The views of a scene show one set of named points, each view turned or mirrored, shifted and resized as a whole, with a little noise and some points left out.

Scene 1
View 1
kab: [-4 13  1  1  2  3 -7  2  1  2 -2  4  4 -9  1  1 -9 -2 -4 -3  6 -5]
det: [ -3  20   6   1   3   3 -11   3  -1  -2  -8   7  10  -9  -2  -2  -5  -2
  -4  -5  12   2]
duriz: [ -7  19  -6   1  -1  -2   3   8   4   1   1   0   9 -12   6  -1  -1  -9
  -8  10   7 -16]
Naket: [ -8   6  -4   1   4   1  -5   1   5   7   7   4  -1 -10   4   5 -11  -3
  -5  -1   1 -13]
Bovet: [ -2   4  -2  -1  -1   1  -1  -2   2   9   0   0  -6  -9   6   5 -16   1
  -5   0  -3  -8]
Kison: [ -5   9  -1   1   2   2  -5   1   3   5   1   4   1 -10   2   2 -10  -2
  -5  -2   3  -7]
suz: [  0  11   7  -1   4   5 -12  -3  -1   3  -8   6   0  -7  -2   1 -16   5
  -3 -10   5   5]
Kov: [  3  17   6  -2  -4   3  -1   0  -4   1 -16  -1   1  -8   2  -2 -11   2
  -8   3   5   3]
Gani: [ -9  17  -4   2   1   0  -3   7   4   1   4   3   8 -12   4  -1  -1  -8
  -7   5   7 -14]
bab: [ -1  12  -1  -1  -3  -1   4   2   0   5  -6  -3   0  -9   6   1 -10  -2
  -9   7   1  -9]
dorug: [ -5  24  -2   2  -3  -1   2   9   1  -3  -4   1  13 -12   4  -4   2  -9
  -9  11  10 -11]
Posup: [ -5   3   6   0  11   7 -24  -6   2   6   3  14  -4  -7  -5   5 -19   5
   2 -22   4   4]
goso: [  2   7   2  -2  -2   2   0  -4  -1   8  -8  -1  -8  -7   4   4 -18   5
  -6  -1  -3  -2]
lufav: [ -4  11  -2   0   0   1  -2   1   2   5   0   1   1 -10   4   2 -10  -2
  -6   2   2  -9]
vapi: [  1  11   6  -2   1   4  -8  -3  -2   4 -11   3  -2  -7   0   1 -15   5
  -4  -7   3   4]
View 2
lufav: [  1   2  -3   2  14   5  10   5  -8 -19  -9  -5 -14  10  10   1   4 -13
  -2 -16  -8 -10]
Kov: [ -5  10  -6  19  16  -1  15  -1 -13  -7 -18 -10   0   1  17  -6  -2 -27
   1 -12   1 -26]
goso: [  1   0   3  20  20   0   7   3  -7 -13  -9  -9  -8  -4  15   0   1 -16
 -13   2   0 -15]
dorug: [ -2  16 -15  -4   9  11  19   3 -17 -22 -16   1 -11  21  13  -4   6 -32
  20 -41 -11 -20]
Naket: [  4  -4   3  -1  15   7   8   9  -4 -26  -3  -3 -21   9   7   6   8  -6
  -6 -12 -10  -2]
Posup: [-19  -5   9  -4  12 -13   8   2   4   1 -19  -8  -2  -5  -7   4  -7  33
 -15   5  -3 -21]
Bovet: [  4  -4   3  10  18   6   6   6  -5 -21  -5  -7 -16   3  12   3   6 -12
 -11  -4  -6  -7]
bab: [  5   5  -4  11  17   7  11   4 -12 -23  -8  -5 -13   8  16  -1   5 -28
   0 -15  -6 -11]
suz: [-12   4   1   9  13  -8  13   0  -6  -1 -20  -9   1  -3   5  -2  -5   3
  -7  -3   1 -25]
det: [-15  12  -8  -2   8  -5  20  -2 -10  -3 -25  -5   1   9   3  -4  -5  -5
  10 -25  -5 -31]
vapi: [ -9   5   0  14  15  -6  11  -1  -7  -4 -18 -10   0  -3   9  -2  -4  -7
  -7  -1   2 -25]
kab: [ -5   3  -2   1  14   1  11   5  -6 -15 -13  -5 -10   7   7   2   1  -7
  -1 -14  -6 -15]
duriz: [  4   9 -12  -6  12  12  16   6 -13 -28 -10   1 -18  21  11  -1  10 -27
  13 -34 -13 -11]
Kison: [ -3   1   0  -1  13   3  11   6  -7 -18 -11  -5 -13   8   6   2   3  -4
  -2 -15  -7 -13]
Gani: [ -1   6  -8 -11   9  10  16   7 -11 -26 -11   2 -17  19   7   1   6 -15
  11 -34 -14 -11]
View 3
Bovet: [  6  -1 -11 -12  -1  -5  -5  18   1   5  24  -3   1   4 -14   0   3   2
 -15 -12  -1  12]
bab: [  7  -3  -7 -15 -14 -11  -8   8  -1   4  21 -20  16   5 -17  10   2   5
 -11 -10  11  19]
Posup: [ 18  20 -24  -1  18 -11 -26  28 -16  21   8   1 -31 -16 -27   0  -9  17
 -27 -23  -2  -8]
kab: [  5   2 -13  -8  -1  -8 -14  12  -6  13  14 -12   2  -5 -18   7  -3   9
 -18 -13   7   9]
lufav: [  2  -3 -12 -10  -3  -6 -10  10  -2   8  16 -11   9  -2 -13   7  -1   5
 -17 -11   7  11]
goso: [ 20   4 -10 -13  -5 -13  -7  23   0   4  30  -8  -7   7 -22   3   6   3
 -12 -15   3  14]
Gani: [-12  -7 -11  -7  -5  -1 -13  -1  -7   9   3 -19  23 -10  -9  12  -6   6
 -18  -8  14  10]
Naket: [ -6  -3 -15  -7   6   2  -9  13  -2   9  12  -1   7  -5 -10   3  -5   5
 -20 -12   1   6]
det: [ 12   9 -14  -5  -8 -18 -27   5 -17  16   4 -30   4 -13 -26  15  -8  17
 -18 -15  20   8]
Kison: [  1   1 -14  -7   1  -5 -13  13  -4  11  13 -10   5  -6 -15   7  -3   7
 -18 -13   6   7]
Kov: [ 22   6  -7 -15 -18 -21 -17  12  -6   8  23 -27   3   4 -27  11   3   9
 -12 -14  15  18]
dorug: [ -7  -7  -7 -10 -18  -8 -17  -7  -7   8   5 -33  33  -6 -13  18  -4   8
 -14  -7  24  19]
suz: [ 23  14 -16  -8  -1 -18 -22  19 -12  15  16 -14 -14  -6 -28   7  -2  14
 -18 -18   8   5]
View 4
det: [  9  11  -7  -3   5  -5   1   4   0 -15 -11  15   6  -1   5  -4  14   7
  13  -1  -3   4]
suz: [ 16   8  -9  -8   5  -8  12  -2  -1 -12  -9   4   4  -5   8  -3  15   5
   1  -6  -5   5]
dorug: [  8   6  -1   2  10  -3 -16   7   2 -11   1  16  14   3  -3  -7   2   6
  25  -1   3   8]
bab: [15  1 -3 -6 10 -8 -5  0  2 -8  6  0 13  1  1 -7  0  5 12 -7  4 12]
Naket: [ 13   1   4  -1   5  -5  -1   0   5  -1   5  -1   3 -11  -3  -9   8   0
   7  -4   5   3]
Kov: [ 15   6 -11 -10  11  -8   2   0  -1 -15  -4   5  13   7   8  -2   5   8
  12  -8  -2  12]
Kison: [13  3  0 -2  6 -6  1  0  3 -6  1  3  5 -7  0 -7  9  2  8 -4  2  5]
duriz: [  9   2   2   2   9  -4 -14   5   4  -6   5   9  12  -1  -6  -9   1   3
  21  -2   6   8]
Posup: [ 15   9  -2  -3   0  -5  18  -2   3  -7 -11   3  -8 -18   5  -6  26   1
  -6  -4  -4  -4]
Gani: [  9   4   3   3   6  -3 -10   5   5  -5   3  10   7  -5  -5  -9   6   3
  19  -1   5   4]
vapi: [ 17   7 -10 -10   7  -8  10  -2   0 -13  -7   2   7  -1   8  -3  12   6
   3  -8  -3   8]
Bovet: [17  0 -1 -7  8 -8  3 -2  3 -4  5 -7  7 -6  0 -7  5  2  4 -9  4  9]
View 5
bab: [ -5 -15  16  -2   3   1   7  31 -12  -4 -16   8  14  -2  -7  -8   9   4
   3  -4  26  19]
lufav: [ -7 -15  12   5   4   3   4  24 -11  -5  -6   6  14   1  -5  -3   9   2
   1   3  19  16]
det: [-16  -8  11  28  20  13  -1  17 -14 -10  -8  -7  14   1   4 -23  15  -1
  -1   1  13  13]
Kov: [ -7  -6  17  15  11   6  13  26 -16 -12 -26  -2  10   3  -3 -21  12   3
   5 -14  21  21]
duriz: [-16 -27  16  -3  11   1 -11  31  -7   0  -6  10  21 -10  -3 -15  12   3
  -2   4  31  13]
Posup: [ -3   4  -2  36   2  16  18   3 -19 -10  10 -10   6  18   0   8  10  -3
   2  14 -12  13]
Naket: [ -5 -17   7   2  -2   2   2  22 -10  -2   5   8  16   2  -5   7   7   1
   1  12  14  12]
Kison: [ -7 -12  12  10   6   5   6  22 -13  -6  -6   3  14   1  -3  -6  10   2
   2   2  15  15]
vapi: [ -1   1   9  22   4  10  21  17 -18 -13 -13  -4   8  12  -3  -4  10   1
   6  -4   6  19]
goso: [  3  -4  13   8  -1   3  23  23 -16  -9 -18   3   8   9  -7  -1   7   4
   8  -7  13  22]
kab: [ -7 -11  10  12   5   6   6  22 -13  -7  -4   3  13   4  -2  -5  11   1
   2   4  14  15]
Gani: [-16 -25  13   2  10   3 -12  26  -7  -1   1   7  21  -7  -2 -13  12   1
  -3   9  25  10]

Which points are out of place in each view (at most two, in the order of its rows)? Write none if all are in place.
view 1: kab
view 2: Naket
view 3: bab
view 4: Posup
view 5: Kison, vapi
